Each row is a point on a landscape with many valleys, with its height.
From any point a ball takes the steepest step (drop divided by distance) to one of its 2 nearest points. It stops when none of these is lower. Distance is the straight distance between rows; heights are no part of it.
(380): 42, 70, 145, 146, 156, 97, 118, 100, 108, 102, 159, 111, 122, 134, 142, 133, 186, 79, 109, 139, 141, 120, 161, 174, 99, 90, 92, 94, 126, 124, 123, 75, 103  height 541
(171): 193, 135, 140, 112, 123, 159, 128, 129, 103, 138, 76, 152, 154, 104, 146, 125, 110, 139, 210, 161, 109, 74, 83, 135, 142, 138, 196, 135, 124, 115, 131, 86, 90  height 723
(512): 159, 78, 206, 70, 115, 128, 107, 133, 71, 105, 128, 211, 125, 127, 119, 161, 140, 151, 69, 112, 68, 117, 121, 104, 112, 171, 117, 123, 122, 134, 102, 153, 169  height 247
(638): 155, 134, 185, 154, 153, 139, 102, 145, 93, 123, 108, 155, 157, 153, 165, 137, 68, 142, 127, 167, 73, 124, 97, 121, 108, 130, 105, 154, 175, 128, 150, 125, 127  height 636
(868): 141, 127, 135, 128, 154, 112, 106, 101, 105, 204, 175, 120, 64, 120, 79, 84, 161, 88, 184, 149, 163, 64, 135, 115, 128, 106, 124, 159, 137, 162, 144, 152, 128  height 815
(838): 142, 129, 98, 147, 159, 114, 153, 119, 150, 150, 129, 95, 90, 75, 86, 153, 129, 138, 143, 86, 88, 129, 128, 72, 99, 157, 130, 139, 133, 128, 155, 97, 145  height 608
(1259): 104, 125, 107, 101, 59, 134, 154, 117, 122, 138, 154, 183, 117, 135, 115, 120, 150, 157, 46, 80, 94, 89, 102, 105, 108, 79, 126, 86, 136, 111, 145, 145, 105  height 310
(567): 201, 151, 123, 97, 79, 179, 116, 137, 71, 122, 116, 145, 86, 140, 199, 178, 90, 175, 120, 125, 138, 142, 93, 129, 94, 144, 126, 102, 172, 85, 133, 136, 141  height 456
(1033): 170, 130, 122, 116, 62, 116, 130, 140, 82, 156, 160, 113, 127, 144, 177, 157, 126, 137, 160, 147, 137, 118, 78, 140, 124, 129, 65, 107, 130, 85, 157, 145, 129  height 408
(1151): 136, 101, 167, 110, 122, 138, 151, 140, 161, 81, 129, 105, 103, 170, 96, 70, 153, 127, 110, 171, 138, 145, 129, 101, 80, 112, 184, 189, 120, 175, 109, 168, 142  height 772
(39): 156, 124, 168, 129, 50, 118, 127, 154, 128, 81, 75, 100, 130, 203, 110, 115, 149, 143, 107, 163, 111, 166, 135, 147, 131, 136, 175, 131, 70, 144, 101, 119, 134  height 562
(377): 150, 165, 102, 153, 96, 139, 132, 186, 94, 159, 112, 91, 59, 124, 99, 166, 110, 167, 180, 170, 154, 176, 93, 110, 112, 142, 123, 131, 112, 169, 106, 106, 176  height 265
(78): 104, 131, 65, 125, 99, 132, 191, 114, 172, 121, 112, 176, 125, 124, 125, 129, 117, 154, 40, 68, 79, 116, 129, 84, 113, 147, 164, 99, 110, 137, 165, 108, 117  height 249
(534): 161, 104, 108, 136, 95, 146, 128, 128, 137, 104, 84, 93, 91, 156, 169, 134, 125, 151, 139, 162, 124, 124, 89, 114, 96, 196, 183, 157, 128, 116, 165, 92, 141  height 427
(21): 146, 113, 155, 141, 160, 123, 67, 104, 170, 137, 73, 119, 103, 94, 106, 125, 123, 131, 145, 108, 72, 148, 136, 110, 116, 177, 148, 181, 92, 136, 85, 134, 154  height 362
(146): 125, 190, 56, 124, 135, 152, 80, 109, 168, 124, 105, 125, 90, 111, 171, 80, 130, 118, 158, 117, 205, 105, 126, 163, 166, 97, 217, 130, 171, 108, 128, 128, 120  height 308
(724): 179, 161, 104, 134, 68, 132, 121, 124, 145, 167, 127, 91, 22, 127, 114, 124, 125, 201, 119, 99, 110, 149, 145, 100, 82, 122, 163, 156, 149, 127, 90, 155, 108  height 225
(400): 157, 169, 89, 164, 89, 102, 145, 131, 117, 175, 168, 78, 78, 156, 154, 154, 99, 119, 162, 171, 194, 165, 129, 139, 148, 133, 81, 116, 155, 105, 144, 146, 164  height 353
(562): 162, 95, 120, 125, 139, 129, 196, 132, 161, 121, 101, 167, 131, 114, 147, 144, 130, 146, 45, 111, 48, 112, 133, 114, 141, 201, 151, 127, 105, 177, 146, 127, 127  height 159
(991): 96, 119, 129, 157, 169, 137, 132, 182, 174, 121, 153, 122, 195, 75, 123, 139, 104, 117, 189, 122, 156, 147, 136, 124, 136, 85, 110, 110, 28, 149, 114, 133, 46  height 757
(578): 157, 166, 84, 169, 95, 153, 87, 144, 134, 129, 65, 94, 65, 119, 149, 165, 81, 142, 175, 149, 149, 152, 94, 127, 107, 190, 147, 131, 93, 120, 130, 64, 145  height 365
(892): 149, 71, 199, 94, 164, 139, 126, 166, 118, 72, 162, 73, 119, 143, 102, 85, 184, 121, 169, 175, 126, 131, 137, 119, 116, 148, 130, 177, 115, 140, 118, 163, 103  height 758
(179): 98, 98, 103, 172, 159, 139, 118, 97, 129, 107, 63, 161, 168, 124, 142, 115, 99, 171, 112, 149, 121, 134, 60, 104, 161, 200, 182, 152, 159, 118, 188, 49, 154  height 354
(1223): 107, 117, 105, 124, 84, 120, 140, 75, 152, 106, 123, 170, 76, 188, 147, 117, 125, 71, 44, 156, 159, 131, 143, 161, 130, 105, 164, 120, 121, 144, 111, 168, 163  height 542
(572): 148, 116, 188, 70, 140, 133, 139, 152, 68, 150, 138, 212, 148, 122, 156, 200, 100, 138, 115, 136, 62, 106, 107, 151, 120, 131, 50, 78, 136, 146, 92, 133, 141  height 153
(1368): 112, 111, 164, 128, 154, 183, 108, 124, 60, 121, 134, 211, 148, 123, 196, 137, 74, 136, 167, 155, 124, 105, 77, 123, 90, 93, 115, 114, 158, 125, 145, 106, 103  height 593
(362): 145, 130, 155, 136, 95, 107, 122, 146, 111, 105, 115, 84, 97, 162, 113, 159, 145, 109, 124, 143, 150, 170, 158, 170, 146, 121, 124, 107, 113, 138, 87, 131, 165  height 585
(976): 82, 157, 108, 138, 89, 135, 105, 106, 147, 157, 165, 185, 146, 133, 163, 122, 101, 126, 85, 77, 121, 110, 123, 143, 124, 21, 117, 76, 113, 114, 131, 144, 95  height 355
(173): 60, 122, 135, 167, 125, 132, 115, 128, 88, 108, 144, 139, 110, 127, 134, 176, 90, 117, 92, 112, 163, 185, 119, 132, 83, 96, 100, 72, 186, 114, 128, 80, 184  height 870
(440): 115, 67, 127, 88, 137, 153, 195, 90, 142, 78, 139, 148, 104, 184, 166, 118, 146, 79, 85, 172, 166, 124, 116, 143, 123, 135, 139, 116, 92, 156, 127, 170, 148  height 568
(1285): 153, 106, 97, 82, 52, 132, 146, 113, 130, 142, 153, 147, 154, 173, 155, 91, 126, 161, 126, 111, 171, 104, 75, 107, 115, 178, 141, 142, 162, 60, 225, 175, 156  height 390
(368): 49, 96, 177, 115, 200, 104, 77, 109, 122, 77, 129, 136, 178, 77, 113, 159, 142, 106, 123, 103, 112, 158, 187, 156, 135, 183, 91, 128, 114, 130, 60, 87, 120  height 455
(458): 89, 84, 160, 146, 139, 106, 145, 137, 108, 109, 82, 176, 133, 149, 156, 166, 104, 93, 60, 160, 73, 138, 120, 158, 134, 217, 119, 113, 92, 168, 130, 68, 166  height 80
(733): 147, 163, 122, 107, 123, 123, 111, 145, 108, 167, 153, 99, 187, 92, 87, 168, 144, 154, 115, 106, 81, 104, 182, 138, 167, 114, 42, 103, 120, 103, 76, 140, 102  height 448
(1086): 132, 107, 136, 84, 124, 142, 153, 123, 68, 144, 176, 138, 139, 126, 117, 157, 170, 124, 109, 94, 122, 94, 131, 118, 136, 65, 101, 85, 176, 101, 115, 146, 126  height 363
(1196): 45, 119, 106, 141, 162, 161, 87, 107, 74, 108, 121, 166, 95, 123, 131, 136, 109, 95, 159, 119, 188, 119, 97, 140, 107, 109, 155, 90, 196, 143, 146, 51, 164  height 836
(1242): 116, 119, 128, 116, 167, 123, 140, 124, 125, 100, 139, 127, 220, 93, 105, 145, 147, 106, 153, 97, 137, 122, 154, 124, 196, 113, 104, 115, 145, 92, 147, 125, 132  height 701
(345): 121, 130, 136, 85, 104, 121, 152, 163, 93, 106, 153, 67, 155, 159, 112, 163, 173, 88, 70, 143, 102, 139, 181, 161, 120, 158, 26, 119, 105, 170, 81, 98, 102  height 502
(648): 167, 170, 96, 152, 116, 126, 161, 97, 128, 188, 94, 113, 105, 137, 174, 158, 102, 98, 149, 142, 118, 87, 153, 204, 169, 94, 137, 93, 75, 131, 78, 77, 48  height 656
(988): 131, 150, 145, 129, 104, 126, 94, 142, 91, 193, 129, 121, 119, 99, 50, 101, 150, 148, 188, 143, 139, 90, 129, 162, 185, 41, 134, 117, 92, 154, 71, 142, 100  height 849
(1058): 103, 193, 82, 164, 97, 117, 65, 92, 149, 180, 156, 109, 71, 105, 168, 84, 114, 131, 122, 103, 162, 115, 135, 172, 145, 70, 152, 112, 150, 96, 136, 116, 100  height 369
(1313): 120, 149, 121, 94, 125, 147, 164, 178, 112, 48, 147, 108, 195, 154, 127, 172, 123, 146, 98, 108, 136, 199, 151, 98, 155, 116, 99, 76, 150, 96, 129, 145, 134  height 650
(1050): 125, 136, 92, 119, 118, 120, 198, 122, 169, 157, 188, 99, 64, 159, 129, 108, 131, 135, 121, 129, 145, 130, 124, 81, 79, 109, 108, 156, 137, 125, 181, 195, 92  height 250
(133): 125, 165, 113, 181, 120, 111, 116, 136, 147, 186, 167, 85, 79, 94, 159, 139, 113, 148, 150, 124, 119, 135, 131, 119, 112, 104, 72, 121, 82, 112, 136, 129, 83  height 590
(1122): 126, 149, 135, 159, 161, 164, 152, 180, 109, 153, 132, 125, 142, 109, 140, 150, 78, 130, 192, 175, 147, 155, 116, 137, 119, 77, 97, 118, 131, 167, 86, 100, 96  height 479
(816): 93, 163, 104, 145, 148, 135, 77, 117, 199, 102, 118, 152, 109, 99, 142, 72, 126, 154, 130, 73, 169, 157, 139, 124, 117, 84, 215, 179, 178, 116, 111, 148, 138  height 222
(467): 84, 126, 163, 113, 177, 153, 93, 112, 116, 116, 126, 187, 180, 132, 101, 130, 105, 105, 68, 100, 109, 123, 168, 124, 128, 110, 102, 114, 153, 171, 79, 140, 122  height 123
(66): 182, 121, 127, 139, 127, 145, 132, 120, 103, 175, 74, 200, 156, 155, 66, 123, 69, 100, 114, 164, 93, 64, 108, 136, 163, 139, 150, 127, 144, 195, 144, 141, 167  height 695
(1397): 107, 95, 136, 84, 124, 116, 168, 118, 149, 63, 165, 93, 145, 177, 111, 99, 181, 72, 101, 175, 185, 131, 172, 138, 131, 151, 107, 140, 85, 141, 125, 166, 125  height 589
(1145): 141, 178, 90, 186, 132, 126, 127, 129, 137, 148, 92, 81, 107, 132, 110, 163, 96, 142, 120, 100, 107, 179, 144, 96, 97, 147, 140, 131, 190, 137, 137, 71, 165  height 556
(970): 171, 186, 114, 153, 146, 123, 167, 163, 154, 145, 123, 35, 164, 136, 138, 143, 123, 139, 179, 157, 128, 149, 167, 127, 169, 120, 115, 133, 136, 126, 108, 136, 110  height 447
(272): 96, 106, 147, 104, 145, 130, 119, 128, 191, 105, 131, 165, 113, 107, 95, 70, 141, 125, 123, 141, 158, 138, 106, 91, 103, 113, 135, 180, 63, 168, 129, 218, 143  height 786
(984): 180, 146, 136, 122, 130, 155, 146, 153, 127, 131, 95, 151, 138, 171, 124, 135, 52, 130, 128, 176, 125, 140, 99, 109, 115, 121, 119, 141, 141, 182, 127, 176, 164  height 666
(668): 87, 106, 193, 115, 159, 110, 75, 156, 124, 89, 129, 99, 177, 131, 83, 84, 170, 109, 209, 154, 152, 140, 112, 131, 136, 155, 113, 167, 111, 130, 137, 133, 138  height 743
(744): 136, 132, 130, 138, 145, 101, 137, 110, 123, 173, 86, 139, 177, 173, 108, 122, 132, 86, 45, 134, 67, 69, 188, 167, 161, 125, 139, 124, 137, 180, 117, 108, 103  height 290
(850): 106, 125, 121, 101, 61, 135, 132, 122, 148, 73, 118, 145, 117, 181, 100, 110, 141, 143, 61, 101, 154, 172, 148, 136, 125, 76, 191, 113, 142, 108, 111, 166, 156  height 516
(1366): 151, 116, 145, 115, 126, 131, 158, 156, 84, 176, 150, 87, 76, 106, 61, 130, 167, 122, 181, 171, 131, 96, 136, 122, 117, 79, 112, 130, 98, 184, 76, 143, 108  height 833
(1190): 131, 94, 146, 120, 158, 155, 94, 132, 157, 71, 135, 128, 88, 111, 212, 80, 157, 168, 166, 108, 159, 159, 91, 120, 107, 183, 187, 185, 180, 81, 140, 128, 134  height 261
(29): 147, 80, 170, 99, 160, 130, 159, 133, 139, 107, 104, 149, 201, 125, 109, 107, 148, 147, 55, 138, 54, 88, 122, 112, 143, 213, 122, 186, 96, 169, 152, 143, 99  height 233
(399): 153, 97, 153, 112, 98, 172, 113, 110, 82, 89, 107, 174, 115, 149, 118, 110, 121, 157, 103, 126, 102, 110, 96, 115, 119, 118, 192, 131, 168, 132, 137, 105, 159  height 740
(301): 84, 219, 63, 169, 110, 103, 84, 155, 165, 180, 151, 113, 75, 87, 87, 107, 127, 127, 193, 95, 202, 126, 86, 113, 138, 142, 137, 130, 133, 121, 170, 109, 161  height 307
(636): 163, 135, 154, 130, 135, 135, 88, 124, 57, 174, 111, 147, 133, 102, 118, 158, 107, 134, 204, 147, 126, 77, 101, 160, 148, 108, 132, 117, 172, 99, 112, 96, 156  height 755
(1114): 182, 168, 94, 110, 68, 149, 146, 171, 81, 168, 148, 93, 46, 99, 118, 133, 153, 190, 159, 120, 148, 166, 133, 124, 139, 99, 136, 120, 111, 127, 66, 149, 124  height 136
(507): 111, 100, 108, 122, 106, 143, 137, 128, 102, 112, 117, 105, 148, 107, 165, 75, 185, 129, 225, 136, 181, 89, 72, 126, 126, 126, 170, 123, 102, 104, 186, 94, 85  height 736
(1167): 92, 95, 128, 114, 143, 89, 129, 113, 158, 71, 168, 50, 133, 116, 115, 116, 197, 94, 93, 125, 121, 145, 199, 129, 115, 163, 78, 161, 106, 120, 119, 142, 98  height 596
(156): 136, 111, 150, 99, 88, 140, 91, 138, 121, 115, 140, 131, 64, 86, 124, 114, 144, 168, 171, 98, 149, 133, 81, 117, 85, 131, 161, 152, 104, 109, 121, 144, 138  height 152
(370): 114, 72, 119, 126, 156, 139, 112, 52, 125, 111, 105, 187, 141, 102, 203, 97, 125, 176, 109, 126, 153, 119, 44, 108, 134, 174, 159, 158, 143, 78, 180, 95, 122  height 428
(437): 131, 158, 145, 148, 153, 140, 123, 122, 110, 189, 142, 121, 120, 115, 114, 114, 138, 88, 141, 145, 108, 79, 167, 157, 148, 18, 137, 130, 113, 190, 52, 122, 43  height 865
(547): 194, 144, 141, 126, 111, 102, 173, 136, 89, 168, 100, 112, 193, 169, 123, 157, 147, 110, 107, 151, 70, 70, 167, 184, 194, 142, 144, 91, 160, 120, 141, 95, 125  height 344
(610): 160, 134, 116, 115, 52, 96, 117, 128, 178, 125, 155, 97, 109, 108, 110, 108, 172, 167, 163, 72, 139, 132, 144, 109, 176, 161, 160, 133, 102, 46, 154, 171, 168  height 134
(1234): 153, 157, 114, 111, 108, 154, 178, 165, 101, 82, 122, 86, 161, 166, 151, 162, 134, 131, 135, 129, 176, 179, 164, 149, 185, 76, 152, 76, 139, 107, 70, 129, 154  height 618
(735): 116, 116, 142, 111, 85, 125, 141, 143, 65, 172, 138, 181, 154, 142, 38, 126, 124, 153, 113, 110, 103, 81, 70, 109, 129, 97, 107, 95, 154, 166, 151, 129, 184  height 739
(721): 127, 119, 101, 171, 205, 130, 153, 81, 186, 158, 131, 118, 89, 126, 151, 111, 123, 109, 121, 161, 116, 125, 134, 115, 100, 144, 124, 179, 125, 155, 146, 157, 116  height 684
(947): 137, 169, 97, 160, 118, 137, 104, 114, 119, 160, 107, 90, 81, 78, 164, 150, 115, 134, 192, 121, 123, 87, 123, 150, 127, 120, 146, 118, 94, 104, 114, 65, 47  height 623
(897): 123, 121, 127, 124, 122, 164, 120, 110, 115, 96, 102, 144, 69, 157, 151, 125, 133, 145, 77, 109, 113, 156, 141, 115, 60, 105, 205, 139, 200, 137, 104, 81, 117  height 762
(151): 138, 171, 68, 132, 133, 113, 153, 127, 151, 125, 167, 90, 82, 110, 158, 127, 149, 89, 191, 122, 231, 157, 141, 158, 164, 127, 137, 102, 140, 96, 154, 118, 156  height 272
(962): 104, 165, 104, 175, 116, 86, 97, 108, 232, 124, 155, 97, 122, 128, 128, 84, 121, 120, 121, 132, 157, 156, 151, 123, 164, 145, 107, 174, 69, 98, 155, 187, 126  height 208
(35): 186, 146, 129, 134, 97, 100, 110, 108, 139, 158, 102, 108, 153, 106, 110, 151, 126, 148, 155, 89, 93, 118, 141, 130, 184, 158, 131, 123, 144, 81, 129, 133, 163  height 199
(557): 137, 127, 112, 131, 183, 135, 186, 121, 173, 105, 122, 83, 102, 136, 104, 141, 129, 127, 90, 111, 97, 162, 174, 80, 97, 127, 147, 151, 154, 163, 106, 149, 125  height 649
(871): 117, 139, 116, 127, 126, 177, 141, 129, 92, 138, 131, 162, 105, 137, 191, 116, 82, 129, 143, 150, 147, 105, 86, 134, 73, 60, 109, 100, 100, 168, 118, 122, 73  height 545
(1281): 109, 130, 160, 154, 183, 148, 116, 184, 118, 99, 101, 109, 179, 134, 71, 142, 111, 143, 152, 146, 102, 166, 126, 103, 120, 128, 100, 134, 126, 162, 101, 88, 119  height 399
(1113): 124, 120, 165, 74, 101, 98, 116, 148, 81, 151, 149, 113, 150, 103, 83, 179, 176, 124, 83, 103, 47, 102, 172, 175, 133, 159, 47, 104, 92, 125, 67, 79, 95  height 475
(1051): 95, 75, 132, 97, 168, 112, 116, 118, 147, 115, 128, 137, 179, 97, 80, 87, 174, 117, 178, 92, 144, 121, 112, 107, 159, 171, 144, 150, 134, 97, 164, 121, 181  height 724
(1064): 91, 124, 90, 168, 228, 121, 165, 91, 179, 150, 156, 89, 127, 91, 153, 119, 136, 67, 136, 129, 116, 118, 164, 129, 143, 128, 107, 132, 97, 125, 139, 116, 70  height 714
(641): 188, 206, 84, 147, 98, 142, 96, 136, 174, 144, 79, 118, 131, 105, 118, 121, 91, 168, 164, 98, 149, 133, 120, 113, 170, 120, 177, 140, 141, 123, 99, 150, 137  height 273
(407): 106, 82, 143, 110, 142, 118, 153, 162, 134, 106, 157, 123, 175, 79, 159, 98, 157, 115, 226, 129, 176, 122, 113, 140, 152, 102, 125, 135, 50, 116, 139, 124, 70  height 759
(609): 131, 118, 136, 130, 121, 109, 96, 131, 63, 180, 164, 93, 128, 106, 76, 165, 156, 152, 125, 110, 93, 132, 139, 127, 119, 91, 62, 109, 182, 99, 99, 120, 150  height 412
(457): 126, 151, 110, 140, 144, 135, 164, 151, 174, 131, 164, 102, 148, 146, 162, 152, 91, 142, 103, 126, 130, 166, 124, 82, 59, 127, 44, 127, 136, 117, 184, 171, 110  height 171
(371): 97, 100, 158, 150, 192, 115, 142, 141, 117, 62, 104, 107, 167, 149, 94, 161, 131, 92, 98, 180, 109, 190, 167, 124, 110, 196, 87, 140, 127, 166, 119, 89, 137  height 327
(873): 110, 126, 166, 163, 124, 101, 70, 96, 104, 158, 132, 110, 113, 79, 132, 114, 164, 125, 171, 117, 80, 86, 128, 169, 142, 79, 138, 131, 86, 90, 103, 84, 71  height 651
(185): 164, 159, 76, 137, 128, 159, 86, 94, 173, 171, 90, 139, 65, 107, 112, 104, 87, 186, 119, 75, 99, 108, 124, 98, 94, 140, 186, 156, 137, 130, 128, 133, 139  height 291
(779): 75, 125, 135, 90, 155, 143, 135, 136, 162, 93, 163, 174, 157, 98, 108, 121, 137, 134, 124, 64, 159, 154, 132, 93, 114, 96, 123, 136, 118, 115, 136, 192, 142  height 777
(167): 134, 128, 115, 139, 160, 123, 114, 129, 143, 108, 146, 97, 98, 111, 197, 115, 155, 99, 203, 128, 200, 156, 117, 149, 118, 158, 152, 158, 201, 90, 162, 112, 159  height 162
(919): 203, 129, 127, 131, 166, 126, 167, 104, 112, 168, 94, 127, 126, 125, 174, 123, 102, 79, 191, 195, 123, 60, 133, 185, 159, 127, 157, 132, 112, 134, 109, 111, 79  height 689
(1312): 81, 146, 95, 183, 126, 94, 70, 135, 183, 160, 166, 130, 131, 77, 130, 82, 113, 125, 169, 103, 176, 149, 89, 127, 133, 144, 105, 153, 93, 88, 189, 131, 136  height 266
(807): 158, 109, 131, 112, 122, 102, 108, 100, 126, 139, 119, 141, 92, 140, 64, 97, 140, 72, 184, 164, 166, 96, 135, 134, 166, 153, 150, 147, 110, 151, 119, 169, 186  height 798
(521): 116, 76, 125, 115, 153, 108, 146, 110, 154, 151, 125, 113, 197, 141, 83, 56, 184, 144, 92, 153, 112, 83, 113, 94, 136, 153, 132, 186, 132, 145, 181, 152, 104  height 283
(1180): 144, 111, 169, 143, 203, 106, 141, 139, 92, 122, 74, 143, 157, 125, 107, 188, 95, 72, 131, 178, 100, 129, 155, 169, 140, 208, 89, 115, 121, 179, 119, 82, 157  height 228
(1106): 83, 88, 161, 133, 69, 87, 119, 147, 118, 100, 146, 89, 140, 181, 95, 119, 187, 114, 41, 147, 83, 131, 144, 145, 89, 153, 64, 112, 63, 143, 138, 100, 118  height 524
(494): 76, 118, 93, 131, 115, 111, 179, 128, 180, 138, 178, 128, 146, 176, 118, 86, 135, 100, 90, 172, 179, 123, 124, 103, 108, 133, 60, 128, 81, 128, 203, 192, 104  height 303
(253): 22, 87, 195, 155, 173, 118, 67, 105, 127, 76, 143, 140, 179, 115, 150, 125, 135, 100, 121, 130, 145, 166, 173, 157, 131, 95, 136, 107, 148, 103, 105, 77, 95  height 503
(169): 150, 128, 133, 113, 152, 165, 117, 124, 144, 78, 119, 150, 97, 91, 217, 145, 81, 168, 136, 107, 128, 182, 96, 87, 87, 161, 153, 158, 131, 96, 130, 152, 122  height 339
(1035): 107, 108, 147, 85, 187, 153, 175, 160, 102, 57, 157, 114, 222, 143, 122, 146, 124, 95, 139, 141, 167, 161, 171, 130, 163, 124, 90, 101, 117, 132, 121, 129, 89  height 676
(1387): 111, 121, 84, 138, 92, 115, 175, 118, 138, 157, 145, 155, 165, 180, 121, 104, 103, 124, 100, 173, 144, 117, 78, 99, 98, 169, 97, 141, 123, 124, 230, 177, 171  height 347
(994): 153, 137, 135, 148, 107, 108, 137, 139, 152, 145, 128, 94, 133, 141, 150, 141, 129, 122, 114, 140, 73, 115, 142, 128, 124, 153, 87, 140, 65, 133, 138, 145, 86  height 563
(72): 117, 104, 158, 145, 102, 119, 111, 112, 65, 133, 91, 188, 166, 162, 97, 131, 103, 113, 100, 138, 105, 92, 113, 152, 151, 139, 140, 90, 158, 132, 154, 109, 181  height 718
(96): 124, 129, 174, 119, 132, 131, 67, 150, 119, 145, 129, 171, 149, 133, 148, 163, 84, 112, 110, 122, 110, 133, 139, 157, 106, 111, 53, 120, 120, 114, 63, 165, 126  height 34
(80): 126, 93, 110, 105, 114, 126, 167, 95, 114, 132, 128, 144, 134, 120, 156, 83, 179, 111, 123, 150, 114, 66, 101, 137, 136, 94, 170, 118, 103, 132, 153, 112, 76  height 711
(1275): 204, 104, 114, 67, 90, 120, 174, 154, 137, 120, 157, 120, 132, 160, 124, 132, 108, 168, 120, 93, 128, 156, 115, 83, 122, 171, 119, 128, 187, 82, 167, 192, 170  height 426
(74): 90, 142, 124, 151, 163, 117, 125, 134, 184, 126, 154, 125, 147, 117, 116, 130, 101, 79, 126, 127, 144, 125, 184, 160, 160, 105, 88, 110, 51, 139, 79, 131, 77  height 738
(787): 85, 127, 152, 100, 136, 141, 100, 154, 100, 144, 150, 178, 166, 125, 66, 82, 136, 160, 147, 93, 144, 113, 97, 77, 106, 62, 129, 123, 174, 143, 132, 158, 140  height 760
(224): 158, 116, 133, 130, 125, 116, 149, 98, 67, 165, 109, 132, 115, 96, 120, 138, 165, 108, 125, 113, 88, 55, 134, 170, 148, 89, 174, 98, 137, 139, 102, 70, 85  height 682
(99): 158, 71, 194, 118, 127, 112, 85, 139, 120, 111, 94, 155, 116, 87, 107, 137, 142, 185, 100, 113, 38, 130, 99, 90, 82, 191, 140, 170, 120, 125, 131, 121, 143  height 305
(1256): 186, 150, 159, 110, 134, 140, 83, 134, 98, 161, 132, 165, 95, 114, 110, 121, 92, 103, 204, 151, 181, 110, 112, 152, 156, 123, 120, 148, 153, 145, 96, 175, 177  height 781
(777): 119, 131, 101, 99, 175, 135, 155, 105, 119, 161, 133, 183, 142, 154, 85, 161, 121, 65, 58, 105, 95, 95, 160, 139, 147, 115, 103, 86, 129, 209, 91, 117, 151  height 214
(1392): 153, 138, 163, 95, 73, 88, 81, 167, 139, 129, 195, 109, 87, 83, 114, 123, 193, 169, 184, 72, 157, 162, 125, 127, 132, 126, 129, 155, 146, 80, 138, 174, 162  height 63
(672): 123, 136, 104, 126, 178, 163, 138, 104, 97, 108, 111, 131, 107, 119, 179, 139, 126, 127, 142, 122, 141, 129, 118, 120, 111, 117, 186, 111, 211, 129, 135, 58, 122  height 796
(1141): 145, 78, 133, 102, 169, 151, 176, 103, 133, 84, 117, 177, 169, 114, 201, 126, 113, 140, 133, 109, 138, 139, 93, 80, 122, 170, 148, 144, 110, 94, 162, 152, 123  height 407
(89): 209, 130, 109, 86, 105, 154, 194, 131, 150, 107, 151, 117, 122, 171, 175, 148, 115, 161, 58, 111, 110, 136, 149, 101, 133, 126, 165, 113, 171, 105, 133, 189, 124  height 460
(937): 124, 179, 86, 184, 149, 100, 143, 122, 173, 148, 126, 51, 144, 160, 117, 120, 123, 104, 130, 151, 153, 147, 159, 125, 141, 100, 133, 134, 177, 143, 155, 100, 128  height 496
(57): 104, 175, 101, 130, 76, 141, 81, 143, 148, 165, 107, 147, 88, 128, 90, 77, 118, 164, 192, 110, 184, 108, 71, 102, 100, 138, 162, 158, 125, 146, 162, 143, 160  height 231
(708): 112, 108, 86, 152, 139, 114, 158, 81, 138, 107, 75, 163, 126, 127, 175, 168, 93, 131, 80, 123, 99, 140, 103, 115, 135, 209, 154, 93, 113, 119, 170, 55, 173  height 237
(1268): 88, 194, 83, 169, 159, 123, 115, 144, 231, 103, 98, 121, 131, 100, 123, 101, 104, 146, 135, 104, 172, 174, 134, 111, 129, 129, 164, 168, 126, 127, 147, 169, 168  height 120
(794): 19, 107, 148, 154, 160, 91, 129, 117, 138, 81, 155, 78, 129, 140, 74, 123, 174, 91, 88, 100, 134, 176, 184, 122, 85, 107, 108, 120, 140, 137, 122, 116, 135  height 573
(931): 81, 125, 178, 150, 158, 87, 56, 123, 160, 89, 115, 87, 127, 72, 132, 141, 142, 114, 149, 111, 110, 178, 160, 160, 119, 171, 118, 164, 97, 95, 92, 110, 152  height 411
(75): 135, 141, 96, 122, 107, 170, 159, 142, 100, 128, 119, 180, 122, 134, 179, 190, 53, 158, 101, 127, 137, 155, 93, 115, 124, 113, 97, 53, 134, 143, 111, 117, 154  height 515
(1104): 153, 133, 139, 102, 58, 138, 132, 143, 110, 108, 118, 159, 128, 188, 165, 164, 114, 152, 35, 96, 97, 156, 149, 140, 135, 101, 115, 96, 169, 113, 94, 160, 150  height 490
(818): 80, 154, 104, 146, 118, 117, 93, 61, 142, 169, 197, 167, 74, 143, 136, 93, 122, 84, 75, 95, 164, 115, 149, 166, 139, 47, 128, 107, 158, 99, 138, 184, 122  height 395
(1240): 198, 176, 139, 129, 150, 134, 150, 167, 102, 138, 88, 97, 218, 148, 112, 163, 110, 156, 121, 160, 71, 114, 167, 139, 187, 105, 124, 128, 170, 127, 107, 122, 105  height 394
(145): 119, 115, 148, 153, 52, 82, 157, 145, 149, 101, 85, 113, 176, 176, 128, 127, 159, 137, 63, 168, 83, 124, 149, 151, 140, 172, 118, 123, 42, 124, 157, 110, 108  height 543

Where does a ball stop that starts at each point below?
(991) => (96)
(66) => (458)
(1051) => (562)
(1167) => (96)
(133) => (562)
(1397) => (457)
